A landscape with many valleys, sampled at points; each row gives a point and its height.
A ball rolls from a point to the lowest of its 2 nearest points, and stops where none of them is lower. Distance is the straight distance between rows; heights are no part of it.
q_763 h=287: [37, 21, -37, 6, 60, 13, 6, -14, -30, -1, 24, -65, -10, -35, 16, -14, 10, -2, -27, 5, 12, -1]
q_137 h=307: [-49, -18, -25, -4, -60, -33, -5, 33, 12, -8, -22, 38, 24, 2, 37, -25, -49, -37, 35, -3, 64, -8]
q_593 h=341: [35, -42, -23, 5, 32, -4, 21, 13, 51, 21, 38, 40, 14, -18, -7, 27, 39, 15, 13, 10, -20, 10]
q_923 h=568: [-22, 23, 35, 21, -22, 18, 5, 22, -20, -2, -49, 30, -32, 51, 39, -44, 15, 8, 4, 12, -13, -3]
q_172 h=204: [19, 4, 24, -29, 48, -9, 9, -2, 19, -14, -16, -32, 2, -10, 2, -5, -26, -6, 8, 22, -10, -19]
q_160 h=374: [-48, 20, 9, -8, -61, -18, -16, 8, 48, 11, -40, 18, 35, -48, 23, 28, -48, -31, 31, -2, 87, 4]
q_106 h=351: [38, 2, -44, 18, 11, 71, -32, -27, -25, -34, 0, -61, 0, -38, 61, 30, 16, -2, -67, -12, -11, -15]
q_9 h=513: [-7, -31, -3, 2, 1, -5, -9, -35, -19, 11, 40, 11, 3, 11, -58, 8, 32, 13, -4, -14, -40, -12]
q_757 h=211: [-23, 31, 5, 10, 25, 59, -5, -10, 6, -1, 7, -29, -41, 21, 5, -21, -4, 35, -44, -9, -44, -23]
q_719 h=664: [29, -4, -21, 1, -3, -62, -20, -3, 0, 31, 16, 27, 52, 7, -65, -1, -15, 33, 34, -41, 34, 29]
q_440 h=136: [-14, -18, -15, 6, -4, 35, 15, -17, 5, -48, 21, -42, -13, -2, -41, -12, -9, 29, -34, -19, 1, -34]
q_107 h=142: [-25, 11, 11, 6, -13, 25, 1, -16, -14, -23, -10, -35, -33, 38, -17, -43, -32, 27, -38, -16, -8, -38]
q_74 h=439: [-6, 24, -7, -16, -22, -39, 9, -7, 34, 2, -2, -1, 29, -36, -19, -14, -21, -29, 48, 16, 73, 14]
q_651 h=346: [-51, 19, 15, -2, -72, -39, -31, 7, 21, 37, -16, 5, 43, -9, 24, -6, -32, -25, 39, -23, 84, 8]
q_414 h=339: [10, -43, -42, -21, 23, 38, 26, 53, 0, -30, 30, 9, -42, -28, -10, 25, 46, 36, -17, 33, -39, 18]
q_94 h=608: [-21, 26, 4, 6, 15, 21, -15, 7, -18, -35, -39, 10, -62, 16, 8, 1, -45, 12, -45, 21, -52, -26]
q_431 h=657: [50, 36, -10, 26, 19, -26, 11, -16, 14, 36, 12, 18, 43, 15, -35, -7, 16, -27, 24, -12, 42, 36]
q_389 h=68: [-5, 41, 6, -14, 6, -8, 11, -16, -38, 3, 7, -17, -29, -18, -25, -22, -25, -49, 1, 15, 3, 24]
q_940 h=647: [24, 0, -1, 12, 28, -38, -36, -34, -30, 13, 23, 9, 40, 13, -81, 2, 14, 43, 19, -43, 15, 14]
q_268 h=358: [41, 23, -12, 8, 53, 4, -11, -37, -9, 24, 39, -33, 9, -17, -10, 8, 23, 6, -13, -5, -8, 8]
q_34 h=114: [-2, 28, -1, 6, -6, 89, -31, -20, 16, -41, 3, -5, -8, -16, 20, 51, 10, -3, -56, -2, -70, -22]
q_962 h=570: [-16, -9, -5, -12, 4, 2, 11, -11, -27, -29, -11, -7, -44, -13, -21, 4, -41, -2, -38, 11, -39, -24]
q_886 h=528: [-10, -58, 0, -44, -24, -26, 11, 33, -25, -56, -36, 9, -22, -13, 4, 9, -28, 2, 10, 43, -8, -14]
q_64 h=696: [16, 61, 16, -1, -10, 22, 52, 46, -36, 4, -26, -20, -47, 26, 28, -34, 17, -24, 9, 1, -1, 61]
q_189 h=411: [28, -20, 13, 9, -2, -52, -8, -31, -34, -8, 23, -2, 2, -17, -57, 4, 16, 34, 10, -12, 31, 6]
q_200 h=563: [-9, -32, 16, -2, -12, -46, 23, 16, 39, 26, -17, 52, 8, -33, 10, 23, -27, -14, 4, -1, 24, 9]
q_660 h=266: [-46, -31, -1, -8, -53, -40, -4, 2, -21, 12, 6, 22, 6, 19, 15, -40, -35, -23, 13, -4, 36, 4]
q_641 h=448: [65, 3, -20, 1, 57, -42, -13, -18, 26, 25, 25, -19, 11, -14, -19, 35, 10, 19, 8, 0, 11, 28]
q_852 h=518: [14, -67, -12, 7, -15, -46, -20, 8, 19, 16, 24, 24, 45, 33, -4, 12, 22, 13, 37, -34, 29, -5]
q_607 h=160: [32, -22, 15, -23, 35, 10, 11, -15, 24, -20, 4, -25, 0, -8, -22, 34, 16, 12, 11, 0, -38, -20]
q_87 h=237: [17, -3, 13, 4, 15, -37, 18, -19, -21, -1, 21, 2, -5, -36, -4, -6, 0, 17, 7, 17, 17, -3]
q_486 h=599: [0, -16, -38, -2, 14, 26, -21, -18, 8, 28, 68, 4, 15, -5, -73, 45, 50, 33, 3, -20, -45, -8]
q_4 h=100: [-14, -16, 3, -2, -37, 69, -15, -14, 34, -60, 14, -27, -23, -11, -24, 30, -8, 35, -55, -16, -29, -36]
q_977 h=214: [47, 5, 2, -4, 65, 44, -6, -20, 5, -18, -8, -35, 6, -6, 20, 32, 29, -5, 8, 8, -48, -14]
q_142 h=196: [-37, 21, 18, -25, -40, -25, 10, -6, -30, 17, -12, 6, -10, 20, -4, -40, -26, -37, 10, 13, 16, 20]
q_877 h=548: [-21, -44, -1, -39, -11, -20, 11, 1, -18, -50, -6, -23, -34, -19, -42, 13, -32, 13, -2, 9, -11, -18]
q_426 h=279: [-20, 16, 32, 0, 10, 17, -4, -35, -23, 25, 21, -32, -5, 25, -37, -23, 11, -7, -13, -33, -15, 8]
q_455 h=286: [4, 40, -1, 20, 33, 73, -23, -19, 2, 34, 35, -53, -5, 7, 17, 11, 23, 30, -39, -24, -36, -11]
q_758 h=828: [-1, 55, 49, 5, -30, -7, 30, 24, -29, 34, -22, 5, -18, 5, 18, -36, 11, -42, 32, 12, 28, 62]
q_331 h=654: [-32, 9, 0, 20, 3, 6, -2, 14, -22, -33, -55, 43, -43, 45, 29, -29, -19, 21, -11, 35, -46, -27]
q_759 h=59: [-16, 9, 22, -1, -16, 62, -14, -19, 7, -68, -21, -8, -18, -3, -5, 31, -16, 11, -38, -1, -64, -42]
q_926 h=526: [-13, -27, 11, 16, -26, -61, -11, -7, 25, 46, 0, 56, 44, -7, -6, 23, -13, -10, 12, -20, 59, 15]
q_703 h=181: [2, 45, 7, -2, 26, 19, 14, -20, -35, 15, 8, -55, -15, 7, -14, -8, -1, -40, -12, -22, -9, 47]
q_304 h=340: [30, 16, -31, 15, 49, 69, -30, -26, 17, 0, 47, -53, 9, -16, 17, 34, 46, 22, -26, -9, -25, -33]
q_807 h=463: [-35, 29, 34, 12, -32, -7, 18, 40, 11, 20, -50, 27, -13, 32, 52, -52, -12, -1, 21, 8, 36, 21]
q_149 h=373: [23, 3, -60, 18, 21, 83, -34, -25, -22, 13, 45, -60, 20, -29, 37, 24, 35, 23, -59, -28, -8, -8]
q_587 h=274: [18, 22, -16, 12, 55, 61, -4, -8, -26, -6, -14, -38, -5, -7, 49, 10, 15, -26, -28, 6, -43, 0]
q_75 h=564: [20, -83, 2, -11, -20, -32, 0, 33, 24, -10, 18, 11, 19, 16, -16, 12, 55, 42, 34, -11, 9, -3]
q_903 h=392: [-35, 22, 25, 6, -61, -25, -14, 38, 14, 27, -33, 1, 21, 24, 51, -40, -19, -29, 36, -15, 73, 22]
q_470 h=517: [-17, 64, 19, 14, 5, 6, 33, 41, 15, 0, -55, 27, 5, 12, 50, -41, -36, -13, 15, 35, 18, 21]
q_649 h=352: [-20, -66, -5, -13, -44, -43, 21, 72, 26, -36, -33, 47, -19, -33, 29, 18, -19, 18, 8, 28, 29, 10]
q_202 h=321: [18, 18, -49, 2, 31, 88, -21, -8, -40, -29, -38, -63, 1, -7, 67, 13, -23, -13, -53, 2, -34, -7]
q_366 h=327: [-28, -62, -18, -7, -53, -41, 11, 46, 21, -13, -15, 33, 15, -10, 42, 8, -49, 2, 19, 1, 46, -17]
q_565 h=442: [11, -18, 23, -8, 4, 0, 6, -22, 5, -20, -10, 29, 0, 36, -8, 7, 38, -28, 12, 12, -28, -28]
q_508 h=549: [-22, 3, 25, 14, -17, -30, -13, -11, -24, 50, 9, 16, 23, 31, -37, -37, 20, 5, 14, -27, 14, 22]
q_629 h=643: [-8, -8, -2, 20, 6, -26, 25, -12, 3, 55, 40, 28, 26, 5, -35, -38, 13, 15, 9, 1, 7, 13]
q_794 h=435: [-14, -9, 32, 11, -29, -34, -13, 12, 15, 30, -23, 13, 39, 36, 39, -26, 5, -38, 31, -22, 40, -3]
q_521 h=403: [-37, 49, 5, -2, -46, -11, 9, 10, 21, 12, -19, 25, 9, -40, 19, -14, -46, -31, 27, 30, 63, 10]
q_212 h=124: [13, -1, 0, 12, 25, -3, 24, -5, 9, -16, 14, 30, -25, -23, 15, -11, 21, 12, -5, 28, -14, -24]
q_507 h=665: [12, -41, -4, -29, 6, 0, -20, 1, 25, -6, 49, -7, -5, -1, -60, 64, 55, 52, -1, -10, -39, -1]
q_818 h=736: [17, 33, 40, 4, -6, -17, 12, -4, 6, 43, 0, 26, 16, 14, 2, -20, 7, -36, 11, -9, 38, 50]
q_222 h=469: [4, -32, 5, 1, -32, -56, -36, 1, 20, 39, 2, 10, 68, 48, 23, 1, 4, -21, 44, -44, 51, 2]
q_835 h=241: [28, 5, -19, -21, 55, -4, 13, 9, -9, -30, 2, -58, -6, -45, 28, 3, -22, 3, -6, 29, -3, -10]
q_50 h=248: [25, -19, -38, 9, 21, 8, 22, 14, 2, 9, 43, 22, -24, -33, -1, 32, 43, 18, -14, 27, -43, 2]
q_748 h=542: [48, -7, -11, 14, 14, -54, -5, 10, 32, 26, 18, 11, 28, -19, -41, 28, -11, 24, 31, -8, 43, 30]
q_982 h=402: [-30, -26, 27, -1, -26, -4, -21, -34, -34, 36, 26, -1, 5, 42, -36, -28, 15, 13, -3, -32, -27, -19]
q_197 h=396: [29, -29, 2, -4, 9, -14, -4, -4, 42, 18, 16, 35, 13, 25, -22, 21, 60, -4, 22, 0, -22, -15]
q_234 h=547: [6, 48, -34, 14, 23, 16, 38, 39, -3, -16, -38, 4, -15, 4, 26, -34, -39, -27, -2, 40, -5, 15]
q_55 h=585: [-27, 53, -3, -4, 1, 25, 20, 28, -24, -15, -29, -11, -44, 35, 6, -54, -21, -26, -12, 19, -2, 8]
q_858 h=203: [-4, 4, 15, -5, 23, 54, -25, -31, 14, -10, 22, -2, -18, -17, -5, 73, 42, 6, -32, -10, -77, -26]
q_555 h=476: [-9, -25, 34, -12, -17, -18, 12, -3, -11, -16, -49, 43, 7, 19, 26, 2, -10, -25, 17, 21, -34, -11]
q_783 h=504: [-18, -14, -5, -15, -10, -26, 27, 17, -18, -45, -47, 47, -23, -2, 10, -11, -39, -20, 13, 41, -22, -23]

For each start below, name the point where the ball stops.
q_818 | q_607
q_962 | q_50
q_719 | q_607
q_486 | q_389
q_507 | q_389
q_200 | q_389
q_649 | q_389
q_149 | q_759

Call two points neighbours if one is among the 2 nearest of the other. Go from one point of each pair to the other, from neighbour to neighbour, staying as low as possible. Name the highest point that can't be avoided.
q_759 and q_212 | q_719
q_651 and q_389 | q_200
q_50 and q_389 | q_886
